The views of a scene show one set of named points, each view turned or mirrored, shifted and resized as a whole, with a little noise and some points left out.

Scene 1
View 1
kimir: [-14   8  -2  11  16  -2  17 -17  -9  -9  10  12   4]
Vom: [-6  5 -3 -5 13 -3 -3  4 -1 -6 -6 11  7]
nupin: [-22  14 -13  -4  23   0  11   4   7  -1  -8  39  21]
seran: [ 15   0  15  -1   0  -4 -14  -6 -12  -7   2 -15  -7]
vibu: [ -5  -9  -2  10  12  -7  11 -11 -14 -16  12 -23 -12]
rer: [-7  3 -3 -1 14 -2  5  0 -3 -8 -1  7  3]
rasel: [-11 -14  -6  14  15 -10  24 -18 -16 -24  19 -28 -16]
tofoz: [-21  -9 -20   0  21  -7  15   5   2 -18   3  -7  -5]
Tatir: [ -5   1   3   7  10  -5   7 -12 -11 -10   9  -3  -2]
kolom: [-13   5  -5   5  16  -4  11 -10  -6  -7   4  13   6]
Filed: [-21   7 -16  -9  24  -2   7  12   8  -3 -11  32  17]
Nabe: [-10  -8 -12  -5  16  -6   2   8   0 -15  -3  -8  -3]
noz: [-22   9 -10  14  22  -1  31 -23 -10 -11  12  19   7]
View 2
seran: [  0  -1   2 -24  -3  17  -6  -5   0   7  17  28  -5]
noz: [ -9  15   6   3   4  -2 -11   5   1   2  -6  -9  32]
tofoz: [  2   3   4  -2 -13  -2 -14 -17  -3   6 -13 -10  -2]
Filed: [ -7  -1   8  22  15  -1   9 -14 -19 -12  -3 -15   5]
vibu: [  2   5   4 -21 -17   7 -21  -8   6  15  -4   9   5]
kimir: [-7 10  3 -3  4  2 -7  2  1  3  0 -1 23]
rer: [-3  0  5 -1  3  7 -2 -9 -9  0  2  3  4]
Vom: [ -3  -1   6   2   7   7   4  -8 -11  -4   5   4   0]
Nabe: [  0  -1   4  -7  -4   7  -4 -12  -7   3   4   8  -6]
kolom: [-9  6  5  7 11  2  0  0 -6 -5  1 -5 22]
Tatir: [ -3   5   3 -12  -1   5 -10  -2   0   6   4  11  10]
View 3
Vom: [ -2  -8  12   2   4 -16   7   5  13   5  -4   4   9]
kolom: [-11  -9   5  15   0  -8  -3   7  18  -3  -1  -3  10]
rasel: [ -3 -27  20  41   5  -2 -22  30  20  -3   2 -20   8]
rer: [ -3  -9  11  10   2 -15   3   9  17   2  -3  -1   7]
Filed: [ -8   9   1  -7   3 -21  18   0  33   7   2   4   8]
noz: [-20  -3  -3  23  -7   2 -10   8  29 -10   3  -4   9]
vibu: [  2 -25  21  32   7  -8 -13  23  14   1  -3 -17   8]
Nabe: [  4 -13  21  14  10 -20   2  18  18   8   0  -9   7]
nupin: [-14  10  -6  -5  -2 -15  13  -4  31   1   3   8   8]
Tatir: [ -5 -21  12  19   0  -8  -9  11   8  -1  -4  -4   9]
View 4
noz: [  3   9  -6  -6  -6   5  18   7  19 -24  19  -2   8]
tofoz: [-11   9 -10   1  -3  -8  -9   8  -6 -22  29 -10   9]
vibu: [  5  10  -8 -13   7   1 -13   2  -8 -36  18 -14  -4]
nupin: [-23  -6   0  11 -13   1  16  14  15  -2  11   3  11]
Vom: [-17  -7   2   2  -4   3  -3   8  -2 -13   4  -5   2]
kolom: [ -5   2  -2  -4  -3   4   3   9   5 -20  11  -5   3]
seran: [ -4  -7   5 -13   8   7 -23   2 -13 -27  -6 -13 -12]
Nabe: [-14   2  -6   1   0  -5 -15   7 -10 -20  18 -10   4]
Tatir: [  0   2   0  -9   0   4  -4   5   1 -26   7 -10  -3]
Filed: [-27  -7  -1  13 -14  -3   8  15   6  -2  14   2  14]
rasel: [ 13  18 -12 -14   8   0 -11   0  -5 -41  26 -14  -1]
kimir: [  2   4  -3  -6  -3   6   8   7  11 -23  13  -3   3]

In a view up to two points have been moved. Name them for each view, in the order of its rows, or write none.
view 1 | none
view 2 | Nabe, kolom
view 3 | none
view 4 | none
